Each scene shows the same named points in several views. A view is turned or mirrored, and shifted as a whole, has a little noise and may leave points out.

Scene 1
View 1
Tif: [  0  -8  14   6  -4   0  -7   0   0   5 -18 -14   4  -9 -11   0  -5 -13
 -25  -8   7   0   4  -6  10   2   2  -1  17   7   0  12  16  -1  -5  -3
 -12   3  -5   3   4  -3 -15   0  10   0  -7   6  -7]
gid: [ -4 -10  14   4  -4 -10   5   1  -3   7 -13 -20  13 -17 -15 -16  -8  -8
 -17   2   4   1   3  -8   8   0   5  -4   1   9  -3  13   4  -1  -5  -3
   1   5  -6   4   9  17 -15   9   8  -6  -2 -10   5]
vakeb: [  9 -13  14   1  -7   5  -8   9   6   5  -2 -23  -6   1   1  -3 -10 -13
  -3 -10  12  -7   3  -7   7   9   0  -7  14   4  -4   9  12   3   0  -2
 -17   0  -3  -4   3 -11 -17  -3   2   6  -4   5  -1]
Veg: [  9 -10   6   2   2   6 -10  16  -1  13  -3 -21   8   0  -3 -11  -8   6
 -17   1   1   4   5 -13   3  -7 -11  -7  -4  -1  -5   6   8   6  -8 -11
  -1   1  -1 -11   4   2 -12   0   1  -3   5  -7   3]
Zabo: [ 17 -15  11  -5  -3   9  -8  24   7   9  13 -35  -7  13  10 -12 -14  -4
  11  -7   8  -5   2 -10  -1   7  -8 -12   1  -1  -6   1   6   8   3  -4
 -10  -6  -1 -14   2 -13 -13  -2  -9   7   6  -2   6]
zab: [ 13 -10   9   5   0  15 -19  12   5   8  -7 -16  -1   4   2   5  -6  -5
 -22  -8   4   1   5 -10   7  -3  -9  -5  15   0  -1   7  18   7  -7 -10
 -17  -1  -1 -11   0 -17 -14 -12   4   3  -1   9 -10]
nobi: [  1  -7  12   9  -5  -1  -4   1  -3   8 -16 -19  10 -13  -9  -9  -8  -4
 -18  -1   8  -2   1  -8   8   3  -2  -5   9   8  -2  15  11  -2  -5  -7
  -7   5  -8   2   9   5 -22   0  10  -2  -4  -3   0]
Ton: [  3 -12  17  -1  -3   0  -7   5   5   5  -8 -17   1  -4  -8   0  -6 -17
 -15  -9   8  -2   3  -4   9   0   3  -3  15   5  -2   8  15   0  -4   2
 -15   1  -2  -1  -1  -7 -10   1   5   4  -5   7  -6]
rato: [  3 -14  15  -9  -1  -7   3  13   3  10   4 -28   4  -1  -7 -15  -7 -11
  -2  -4   5   2   2  -7   3  -4   1  -9  -1   4  -4   1   6   5  -1   4
  -3  -3   0  -7   1   4  -5   9  -5  -2   3  -6   7]
vulan: [ 11  -6  10  17  -8  14 -18   2   2   4 -19 -14   2  -5   1   4  -9  -2
 -22  -6  11  -8   3  -9  11  10  -7  -2  21   8  -1  18  17  -1  -6 -17
 -19   4  -6   0  11 -13 -27 -14  11   6  -6   7  -9]
Gomim: [ 10 -14   8   1  -5   2   0  18   0   9   5 -31   6   2   4 -26 -16   4
   4   2   6  -4   0 -13  -3   6  -8 -11  -9   4  -6   7  -1   5  -2  -8
   1  -1  -5  -9  11   5 -19   3  -6  -1   8 -14  15]
Supil: [ 22 -15   6 -11   4  13 -12  36   5  16  19 -34  -2  20   9 -18 -13   7
   5   0  -1   4   5 -14  -6  -4 -16 -15 -12  -6  -6  -5   4  14  -4 -10
   1  -7   3 -24  -1 -10  -6  -2 -13   0  13  -9  10]
teleb: [ 12  -9  11  -1   4  12 -19  14   5   9  -4 -18  -1   6  -2   4  -5  -6
 -20  -8   4   2   7  -9   6  -5  -8  -6  11  -1  -1   3  17   6  -8  -8
 -13  -3   1 -10  -4 -15  -9  -7   2   1   0   8  -6]
Pufo: [  8 -14  15  -1  -6  -1   0  11   6   7   3 -28  -2   2   2 -13 -13 -11
   6  -7  12  -7   0  -6   4  10   0  -9   7   7  -3   6   8   2   1   1
 -12  -1  -3  -3   6  -4 -16   1  -2   4  -1  -1   5]
Kofof: [  4  -9  10   8  -5   1  -2   7  -1   6 -10 -21   9  -7  -7 -13 -10  -1
 -13   1   5  -2   3 -10   5   2  -4  -7   3   7  -3  12   8   1  -5  -8
  -5   3  -5   0  11   5 -20   1   3  -3   1  -8   2]
View 2
teleb: [ -8  -9  14   1   3  -3  -8 -10  -3   6  25   2  -8  14 -14  -9  14  19
   4  -9  -4  10  12  20   4  16   6  -6   7   9  17  10 -21  -3 -11   1
  -8  -1  -6   1  15   5   9   3  -3  10  -7   9   5]
vakeb: [ -3   4  16   8   9   2  -7 -16   5   7  18   1 -10   6   0  -5   5  11
   8 -13 -14   2  14  13  12   6   7  -4   8  13  10   6 -18 -14  -3   8
 -11  -4   1  -4  13  -2  14   6  -7   0 -10   8   5]
vulan: [ -4   2  11  -6   9  -4 -10  -8  -1  21  30   0   4   0 -15  16   1  22
  16 -13   1   5  16  24   3   7   6  -5  -2   6   9  -1 -26  -6 -11  13
  -8   8   6  -3  15   8   3  -3 -10   6   9   6  19]
rato: [-17  -1   7  15  -2   5  -9 -12   1 -12  11  -3 -13  17  10 -15   2  10
  -2  -2  -4  14  -2   1   6   9   7  -4  11   5  12   5  -7  -6  -6 -13
  -4   0 -14  -4   4  -4  13   6  -3   4 -10   7 -12]
Kofof: [-17   0   1   7   4   2  -9  -8  -1   2  15  -4  -4   7   9   8  -5  15
   4  -3   1  12   2   6   0   5   5  -4  -1   1   9  -4  -7  -3  -9  -7
   0   9  -9  -7   4   5   8  -1  -7   4   3   1  -2]
Veg: [-17  -7   5   4  -5   0 -12  -5  -4  -4  18  -5  -4  12  -4  -2   4  22
  -1  -3   8  16   1  11  -1  13   4  -5   4  -2  17   1 -15   4 -13 -12
   1   6 -12  -1   4   5   7   0  -1  11  -1   4  -2]
Pufo: [-11   9  10  14  -1   4 -10 -13   8  -4  11  -5  -9   7   6  -5  -2  11
   5 -10 -10   9   2   5   7   2   5  -6  10   5   9   2 -11 -13   0  -3
  -7  -2  -3  -6   4  -7  12   4  -5  -1  -7   6  -2]
Gomim: [-20   6   4  12 -14   5 -16  -8   9 -15   6 -11  -6   5   0   0  -6  18
   0  -1   5  17  -9   0  -1   4   3  -4  11  -9  12  -5 -12  -2  -5 -16
  -1   1 -10  -5  -6  -5   4   1  -1   2  -1   4  -8]
Supil: [-15  -3  13   9 -29   2 -17  -7   9 -24  10 -12  -8  14 -24 -21  13  26
  -4  -6   7  20  -7   8  -1  15   3  -4  23  -8  20   6 -26   0  -8 -16
   0 -10  -8   3  -4  -7   5   7   8   8 -10   9  -6]
gid: [-21  -2  -5  11  15   5  -6  -8  -5   3  13  -2  -6  11  26   6 -10   9
  -1   3   0  12   2   1   1   7   7  -7  -4   4   6  -4   2  -3  -8 -12
   2  14 -15  -8   7   8  13  -1 -11   5   1  -1  -9]
nobi: [-16  -2  -1   6  14   2  -8  -8  -2   9  19   1  -3   7  13  13  -5  14
   6  -1   0  10   7   8   3   7   7  -6  -4   6   5  -5  -7  -3 -10  -2
  -1  11  -9  -6   9  10  10  -2 -11   6   5   1   1]
Ton: [ -8  -2   9   8  15   1  -5 -13  -2   9  20   3  -8  14   7  -5   6   9
   5 -10 -12   5  14  12  10  10   8  -6   3  14  11   6 -10  -9  -7   3
  -8   3  -7  -4  15   6  17   3  -8   5  -8   6   0]
Tif: [ -6   1   6   5  21  -1  -4 -12   0  16  23   4  -7   7  11   5   0  10
  10  -8 -11   3  15  13  10   3   8  -7  -1  15   7   2 -10 -11  -8   7
  -8   8  -5  -5  16   7  14   2 -13   4  -3   4   6]
View 3
Veg: [ -4  -3  -2  19   4 -11   3  -4   7  -5  11  -5  12  20  -7   1   3   1
  -6  -8 -23   6  -4  -4   0   3  -4   5 -16   8   3  -3   0   4  -3 -18
  -7  11   6   5   7 -12 -10  -5  -3  14   3   0  -5]
Zabo: [-10  -2  20  18   2  -9   1  -6  20   4   0  -8  -5  21 -16   3   6   3
  -6 -12 -12   5 -12 -14  10  -3   1  11 -16  11  -5  10   3  -2   0   2
   6  16  13   0   5  -7 -20  -3   5   9   8 -17 -22]
nobi: [  6   4  -7  11  -3 -16   3  -8  -2  -3   7  -9   4   5   0 -24   3 -10
  -4  -5 -25  -2   3  -5  -4  -1  -4   0 -11  -1   7  -2   2  16   5  -8
 -12   6   6   9   9 -12 -14   5  -4   5   4   4   2]
Supil: [-19 -10  15  25   8 -10   3  -2  21  -2   8  -8   8  33 -20  22   5  12
  -3 -16 -15  14 -14 -12   9  -1  -5  14 -22  17  -5   5   1  -9 -10 -14
   3  18  11  -1   4  -8 -16 -11   6  19   7 -14 -23]
vulan: [ 13  12   8 -11   1   0   3 -13  -1   5  -3  -2   4   9  11 -27   4   4
  -9  -6 -26   2   0   1   3   0  -3 -12   0  -4  -2   8   3  11  -1  -9
  -3   1   6   8   6 -16 -13  11 -10   1   6   0   2]
zab: [  6   7  12   1   8   6   2  -9   9   2  -2   1  11  18   2  -1   4   7
 -10  -3 -21   2  -3  -2   5   7   3 -10  -8  -2  -5  10   0  -1   2 -15
   4   6   5   7   6 -12 -12   6  -8   5   3   3  -3]
Gomim: [-11  -7   3  26  -3 -26   3  -4  11   0  10 -15  -3  23 -15  -8   4   0
  -1 -17 -19   8  -8 -13   0  -7  -9  15 -18  16   5  -3   2  10  -7  -3
  -7  14  13   3   6 -12 -18  -9   7  14   9 -11 -17]
vakeb: [  3   7  12   8   1  -4   1 -10  12   6  -2  -6  -3  10  -4 -13   5  -1
 -10  -4 -15  -5  -5  -9   4   3   5   3  -9   0   1   8   2   5   8   0
   3  10   9   5   8  -9 -20   8  -3   0   4  -9 -12]
Kofof: [  1   0  -5  16  -4 -18   3  -6   2  -2   8  -9   3  12  -4 -16   3  -6
  -4  -9 -24   1  -1  -7  -4  -1  -4   5 -15   4   7  -4   0  14   1  -8
 -11   7   7   5   6 -13 -14   1  -2   9   6   1  -2]
gid: [  3   1 -14  24  -5 -25   2  -6   0  -6  12 -10   2   4  -7 -22   3 -18
  -4  -4 -26  -8   3  -6 -11   1   0  10 -19   1  14  -8  -1  19  11  -6
 -15   9   6   8  11 -10 -16   1   0   6   3   7  -1]
View 4
rato: [ -9  11 -16 -10   1  -2   3  -1   3   9  10  17 -21  -2  -2   2  -8   6
  -6 -12   5   8  -9  -8   8 -13   2 -13  -9  -7  -5  -5  17   5 -15 -16
  -4   7  11   4   2  -4  -6  -9  -4   3 -14   1   3]
Gomim: [  3   2 -12 -12   1   0   8   8   5   9   9  11 -20  -1 -12   4 -11   3
   5  -6  11  10 -13  -3  15 -15   2 -11 -14  -9   1  -7  16  -7 -12 -38
  -6   6   6  14   3  -8  -9  -2   2   1 -14  -5  19]
zab: [ -3   9   2  -7  -4  -5  16 -21  -3  -3  -5   1  -8  -6  -1   3 -11   4
  -2   9  -7  -5 -12  -4  22  11 -12  -9  -8   2 -11 -12   2   1  -8  -4
  13   9   5 -12  15  -5   1   2   8   1  -5  -5  -1]
Veg: [  0   6  -2 -12  -5  -4   8  -3   4   7   2   3 -22  -2  -7   9 -15  10
  -2  -5   3   0  -7  -4  13  -1  -6 -10  -7  -2  -1  -4   5  -8 -11 -24
   4  11   8   0   9  -4  -2  -5  10   4  -6  -3   4]
gid: [  9  10 -16 -18  -5 -16   2   2   8   2  11   7 -21  -1   9  -1 -13   9
 -13 -20   2   9   1   2  -4 -13  -2  -8  -1  -3  -4  -3   4   9  -6 -20
   5  13  25   2  -2   6 -25 -11   6   0  -3  -3   9]
teleb: [ -8   9  -1  -7  -3  -1  13 -17  -2   2  -4   5 -12  -6  -3   4 -12   6
  -4   5  -4  -4 -10  -7  18   7  -7  -9  -9   1  -8  -7   6   0 -12  -3
   9   9   6 -11  12  -5   4  -2   6   3  -9   1  -4]
Kofof: [  9   6  -9 -14  -4 -10   8  -1   5   0   6   4 -16  -3   1   1 -13   6
  -4  -8   0   5  -5   4   7  -7  -5  -9  -6  -4  -5  -7   5   4  -6 -23
   5  11  16   3   2   1 -18  -4   9  -1  -5  -7  12]
Ton: [ -2  14  -9  -7  -3  -8   9 -16  -2  -1   3  11  -8  -4  10  -3  -6   5
  -9  -4  -5   3  -6  -1  10   0  -8  -9  -6  -1 -15 -10   7  14  -7   1
   9   8  14  -8   5   0 -10  -3   0  -1  -8  -2  -2]
Supil: [-15   5  -5  -6   2  12  11   1   2  17   2  16 -25  -2 -23  13 -10   5
   8   2  10   3 -19 -14  29  -5   2 -12 -16  -8   1  -4  19 -18 -20 -30
  -6   2  -6   7  12 -20  14  -1   2   8 -20   1   4]
Zabo: [ -8   6 -12  -4   4   8  13  -6  -2   7   6  17 -10  -6 -10   1  -5  -1
   8   5   5   5 -19  -6  26  -6  -1 -13 -18  -9  -6 -13  22  -2 -13 -21
  -7   4  -1   7   7 -16   2   4  -6   0 -21  -2   9]
vakeb: [  0  10 -11  -5   2  -3  13 -14  -4  -3   3  11  -3  -4   6  -4  -6   1
   2   4  -3   4 -12   3  16  -2  -7 -11 -12  -5 -14 -15  10  12  -6  -8
   4   8   9  -2   5  -4  -7   4  -2  -3 -12  -6   8]
Pufo: [  1  10 -16  -8   4  -2   9  -6  -1   0   7  17  -7  -5   3  -3  -3   1
   1  -2   2   8 -13   1  13  -9  -2 -11 -12  -6 -10 -14  16  10  -8 -16
  -1   6  10   6   2  -6  -9   2  -5  -3 -17  -5  11]
nobi: [ 13   7  -9 -16  -5 -15   8  -5   4  -2   6   1 -11  -4   8  -2 -12   8
  -7  -9  -4   2  -3   6   4  -4  -6  -8  -3  -3  -6  -9   2   9  -4 -19
   8  14  19   1   2   7 -20  -5  10  -1  -2  -7  11]
vulan: [ 16   5   1 -10  -3 -12  18 -21  -2 -13  -3  -5   2  -7   9  -1 -12   2
   1   9  -9  -3  -7   9  18   9 -16  -7  -9   2 -13 -16  -3   8   0  -8
  17  12  12  -9   9   1 -13   5  11  -5  -2 -12  12]
Tif: [  7  14 -10  -8  -2 -12  13 -18   0  -8   2   5  -2  -6  15  -5  -7   4
  -8  -2  -6   3  -6   6   8   0 -10  -9  -6  -1 -14 -14   4  16  -4  -2
  12  10  17  -7   2   3 -16   0   4  -5  -5  -7   4]

Which points are out of place in each view (at most two, in the order of its rows)? Write none if all are in place.
view 1 | Tif
view 2 | vakeb, vulan
view 3 | none
view 4 | none

Scene 2
View 1
Vupu: [ -5   8  11   4 -11  -8  25  21  -7   3   0  19  -3  12  -4  -5  -9  -1
  -2  -8 -12  -4   7   1  12  -2 -18   8  12   4  -4  -7   2  -4   0  24
  -1  -9 -31   4 -10   2  -6  -4 -17  12   6  -1 -13]
gapi: [ -7   5  12 -16  -4   1   1   1   2  12   6  14   3   2  -7 -21  -2   8
  -2  -9 -10   4  -6   4  16  -3   3  -2  -3  -5  -7 -11   1 -12 -10 -13
   9  -9 -15   2 -11   2   0   9   2  -9  -7   5   4]
Gomi: [ -4  -6   2   9  -4  -6  14  18  -3   5  -1  15   6  -1  -3  -8 -12   8
  -6  -9   0   0  -1   3  14 -10  -6   7   1  -1   2 -10  -3  -4  -7  12
   0 -15 -13  -8  -9  -6  -9  -3  -5   6  -4  -1  -9]
rirug: [  3 -17   1   8   3  -8  -3   8  -3  16   0  10  20  -8   6  -8  -7  18
   2  -3   7   3  -7  10  15 -12   5   3  -1  -5   2 -13  -9 -11 -10   0
  -1 -18  -6  -8  -3 -10  -5   2   0  -7 -11   6  -5]
zis: [ -1  -4   6   8  -2 -10   6  14  -6  15  -2  12  13   4   7  -5  -4   9
   8  -3  -1  -4   1   9  15  -3  -3   7   6   1  -1 -13  -4 -11  -4  13
  -6 -14 -24   1  -6  -6  -2   1 -12   1   0   7 -10]
ruzu: [ -2  -3   7   3   0  -7   1  11  -4  15  -1   9  14  -2   3 -11  -3  13
   3  -6   1  -1  -3   9  15  -5   1   2   2  -3  -1 -12  -1 -12  -5   2
  -1 -14 -13  -1  -7  -5  -3   3  -2  -3  -5   5  -4]
bezo: [-13  -1  -5  -2   2   6   4  20  21   4   0   9  10 -14 -17 -31 -14  20
 -21 -17   7  10  -9   4  11 -22   3  -4 -17 -13  -1  -4   0   1 -15 -15
  14 -13  19 -25 -13 -13 -15   2  18  -5 -16 -14   8]
badu: [ -8  -1   2   3  -4  -4  12  19   4   6   0  13   6  -2  -7 -16 -10  11
 -10 -11   0   2  -4   3  12 -10  -5   3  -3  -3  -1  -8   0  -4  -8   1
   4 -12  -7 -10 -10  -7 -10   0   1   2  -7  -4  -3]
rusa: [  0 -21   1   1   0  -6   0   4  -1  14   4  12  15  -8   4  -7 -12  16
  -2  -4   2   5  -9   6  15 -12   4   5  -5  -5   2 -11  -8  -9 -12  -5
   5 -19  -6 -13  -5  -7  -1   2  -2  -9 -11   7  -3]
Bap: [  1 -20   4  -3  -6  -5  10   1  -5  11   5  19   5  -3   2  -6 -15  10
  -6  -2  -7   5  -8   0  16 -10   0   6   0  -2   2 -10  -8  -8 -10  -4
   8 -20 -12 -10  -6  -2  -2   1  -9  -7 -12   4  -5]
zedu: [ -3  -2   5   7  -4  -8  15  18  -3   6   0  15   7   4  -2  -8  -9   7
  -1  -8  -3  -2   1   5  14  -9  -7   6   5   0   1  -9   0  -5  -6  12
   1 -14 -19  -4  -8  -4  -7   0  -7   5  -4   0  -8]
vunor: [  4 -24   6  -6   2  -7  -5  -6  -8  22   6  12  16  -5  12  -4  -6  16
   5   1  -1   4 -12   5  19  -6  10   4   0  -3   1 -13 -11 -16 -12 -10
   5 -21 -14  -7  -3  -5   3   8  -8 -13 -16  15  -1]
View 2
gapi: [  0  11 -10   7  -5   4 -14   9   5   0  10  -7  -1   3  -3   9   9 -11
  -8   3   5   4 -21  10  -4 -11  13   8   8  -2  15  -6   1  -9 -13  -8
  -2 -12 -13   5   9 -11  15   0   1  -1 -18  18 -10]
bezo: [ 16  -3   0  17 -21   5  -1 -18  11 -16   4  -5   1  -3 -10   1  -2 -24
 -14   6   4 -12 -28  10  -4  -8  11  13  -2   6   5 -32 -13  -9 -10 -20
 -11 -15 -17   1  -9  -9  17   2 -17  17 -10  15 -20]
rusa: [  7  -5  -6  14 -12   5  -7  -4  -1   7  -1 -11  -2  -4   3   9   1  -4
  -7  -2  11   7 -30  19  -5  -5   7  -9  12   2  11  -3  -5 -13 -23 -13
 -13 -13 -12   9  -1 -13  18 -11   9 -11  -5  12 -11]
Bap: [  3  -4  -8  14  -5   5 -15  -5  -5   8  -3  -8  -2  -8   3   8   2   2
  -7  -2  10   8 -30  22   0  -3   5 -14  16  -2  16   4  -3 -18 -23 -16
 -11  -9 -12  11   0 -11  18  -8   8 -13  -1  13 -10]
Vupu: [-16   9  -4  25  16 -11 -18  16   7  -3  -6 -10  -6   1   3  -7   5   2
  -3 -14  -4  16  -6   5   6  14 -11  -1  20 -14  15  -3  14 -15  -7  -3
   5 -14  -5  -1  15  -4 -10  -4   5 -14 -10   6  12]
zedu: [ -6   3  -3  21   2  -2 -10   5   5  -1  -2 -12  -4  -1   2  -2   3   0
  -3  -9   3  11 -15  12   1   5  -3  -3  14  -6   9  -8   7 -13 -14  -8
  -1 -16  -9   3   8  -8   0  -7   4 -10  -8   7   3]
ruzu: [ -3   5  -3  13  -7   3  -6   8   5   6   3 -13  -6   4   3   6   5  -5
  -4  -6   8  11 -18  15  -6  -1   7  -1  10  -2   9  -5   3  -9 -22  -5
  -5 -17 -11   5   9  -9  10 -12   9 -14 -14  11  -6]
badu: [  0   3  -2  19  -4  -2  -7   0   8  -7  -1  -9  -3   0  -3   1   2 -10
  -5  -3   3   3 -17   9   1   3   2   4   9  -5   8 -15   2 -10 -13  -9
  -3 -15 -10   2   2  -8   4  -3  -4   0  -8  11  -4]
zis: [ -8   4   0  19   1   0  -8  12   4   8  -1 -16  -7   3   6   6   6   0
  -1 -11   7  17 -14  14  -4   5   0  -7  15  -8   7  -2   9 -11 -22   1
  -5 -18  -8   5  10  -8   3 -14  16 -21 -12   8   2]
Gomi: [ -3  -2  -1  24   0  -4  -8   0   6  -3  -6 -10  -3  -3   1  -2   1  -2
  -2  -8   4   9 -17  13   2   7  -4  -2  13  -6   6 -12   5 -13 -16  -8
  -4 -16  -9   2   2  -8   1  -8   3  -8  -6   9  -1]
View 3
Vupu: [  8   0   4  -1  -7  10  13 -17  10   7  -7 -13  -5  -1   8  12  -7   4
 -20  13  -6  15   0   1  -6  -2  -2 -13 -13  10  -4 -17   2 -11  14  -5
  -1   1   1  -1  -3  11  -7  -2  -6 -10   2 -11  12]
bezo: [  0  13   5   9  -3   7   7   4  -3 -13   5  -3  -5   2   5  15  -6  -8
  16 -30  -5   7   6   6 -18  12  10  20   8   1  18  25  -3  26 -31  13
  20   7   9   3  -9 -22  24 -15  -4  -8 -14  -8   1]
gapi: [ -4   2  -8  14  -4   4  -5  -3  14  -1   7   3  -2   0  -4   8  -5  -1
 -10  -5  -3  10  -4  -6  -5  16  16  15   6   8  -9   5   5  -2 -18   7
   5 -14  10   5   7  -3  11  -5  -8  -4   5  -7  14]
rirug: [  2   4  -9   2  -2  -4   0  -4   6   0  -2  12   0 -10   6   5   7  -7
 -21  -7  -6   9   5  -6 -12  -4   8  11   3  -1   2  20  -4   4 -13  14
  -1   8  16  10 -10  -3   3  -7   3   8   8   3  -5]
badu: [  3   5   2   5  -5   8   7  -7   7  -2   2  -6  -5   0   4  12  -7   0
  -3  -6  -3  13  -1   1  -9   7   9   4  -1   7   3   1   0   3 -11   3
   7  -1   5   3  -1  -4   9  -6  -6  -6  -6  -9  11]
zedu: [  5   2   1   1  -4   4   9 -12   7   3  -5  -3  -4  -3   7   9  -2   0
 -17   2  -7  13   2   1 -10  -3   3  -3  -6   5   3  -1   0  -2   0   4
   1   5   7   4  -7   3   0  -4  -1  -4   1  -6   5]
Gomi: [  5   4   2   0  -4   4  10  -9   3   3  -6  -4  -2  -4  10  10  -1  -3
 -12  -3  -9  10   5   3 -13  -4   4  -3  -5   5   5   4  -1   2  -1   4
   4  10   5   2 -11  -1  -1  -6  -1  -5  -1  -5   3]
ruzu: [  3   1  -4   2  -6   1   3  -7  10   0   1   9  -3  -4   5   9   1   0
 -20  -1  -1  12   1  -4  -7   1   6   8   2   4  -1   8  -2  -3 -10  10
  -2   1  10   8  -4   1   4  -1  -3   4   9  -1   1]
Bap: [  1   9 -16  11   1  -6  -4  -4   7  10  -8   6   4 -11   5   0   8  -9
 -17  -5 -14   5   5 -12 -14   1  13   9   0   1  -3  21   5   0 -10   9
   2   3  20   9  -6  -3  -4 -11   1  -1   6  -1   7]
vunor: [ -4   5 -23  14   1  -9 -11  -3  13  13  -3  15   6 -11  -2  -4   9  -8
 -24   0 -11   5   2 -19 -10   6  19  16   2   0 -13  21  10  -6 -14  10
  -1  -4  20  13   0   0  -3  -7   0   3  14   2   9]
rusa: [  1   9 -12   8  -1  -5   0  -4   5   4  -3   8   2  -8   5   3   6  -7
 -13  -8 -10   8   6  -8 -15   2  13  12   3  -2   0  20   1   4 -14  11
   3   4  16   9 -10  -5   3 -10   0   2   6  -1   2]
View 4
Bap: [-17   1   6  11  -5 -11  -6  10  13 -12   9   1   0   0  -6 -11   4  -6
  -4  -3  -5  -9 -10  -8   6   1 -25   7  -7  -7 -11  -2   9  -1   8   9
   2 -24   3 -15  16 -15   8  -7  -1  -4 -20  -6 -10]
zedu: [ -2  -6   5  13 -11  -4   2   2  -2   0   1   4  -3   6  -9  -3  -7 -16
  -6   4   5  11  -7  -2  -1   9  -6  16 -11  -5   2  -5  11   5  -9   5
 -10 -13  -6 -10  17   2  14  -1   1   1  -8   2   9]
gapi: [ -4   4   8  13  -6  -6  -1   7   8   4   9   2  -8  -2   1  -9  -5  -3
  -8  14  -6   4   2  11  -9   8 -16   8  -7  -5  -6   5  10  -5   7   0
   5  -5  -8 -20   8  -6  24  -4  12   1 -14   6  -8]
badu: [ -4  -9   3  11  -8  -5  -2   4   2   6  -5   6  -8   8 -10  -6  -1 -11
  -7   3   1   3 -10   1  -3   5 -10  19 -13  -6  -3  -3   9   3  -4   7
  -1 -13  -2 -14  18  -1  10  -2   5   5  -6  -2   5]
rusa: [-18  -1   3   9  -4 -13 -10  13  11  -4   5   4  -3   5  -8  -7   2  -4
 -10   2  -3  -7 -11  -7   4   2 -21  10  -7  -9 -11  -4   8  -5   9   9
   2 -22   6 -15  16  -8   5  -7  -2   2 -18  -2  -7]
bezo: [ -8 -16  -6   6   1  -6 -12  12  11  27 -23  16 -22  16 -10  -8  13  -2
 -13   9  -2 -10 -17   9 -13  -1 -16  31 -18 -15 -13   0  -1  -5   7  13
  18  -4   6 -20  16  -6  -1  -5  14  24   3  -4   0]
rirug: [-19  -1   4   9  -5 -15 -11  17   7  -5   6   4   4   6 -10  -3  -2  -2
 -12   0   0  -5 -11  -9   4   3 -21   7  -2 -11  -6  -6  10  -4   6   9
  -1 -25   6 -14  17  -1   2  -9  -8   5 -15   2  -4]
vunor: [-22   7   8  12  -5 -17 -12  17  12 -13  17  -1   4  -3  -5  -7  -2   0
  -9   1  -7  -7  -5  -6   6   2 -28  -1  -1 -11 -12  -1  11  -7  15   5
   4 -23   4 -17  13 -11  11  -9  -4  -4 -25   2 -16]
zis: [-11  -1   7  13 -12 -12  -1   6  -3 -13   8   0   5   5 -12  -1  -9 -14
  -5  -3   6   8  -7 -13   7   8 -10  10  -4  -6  -1  -8  14   5  -6   8
 -16 -25  -2 -10  20   1   7  -2  -9  -5 -17  -1   6]
Gomi: [ -6  -8   4  13 -10  -7  -1   2  -1  -3   0   4  -2   8 -11  -6  -1 -16
  -7  -1   5   7 -10  -8   3   4  -8  19 -11  -7  -1  -5  11   7  -6   9
  -9 -20  -3 -11  19  -4   6  -3  -2   0  -9  -6   7]

Which points are out of place in each view (at most two, in the order of its rows)? Write none if all are in place.
view 1 | Bap
view 2 | gapi
view 3 | badu, vunor
view 4 | zedu, zis
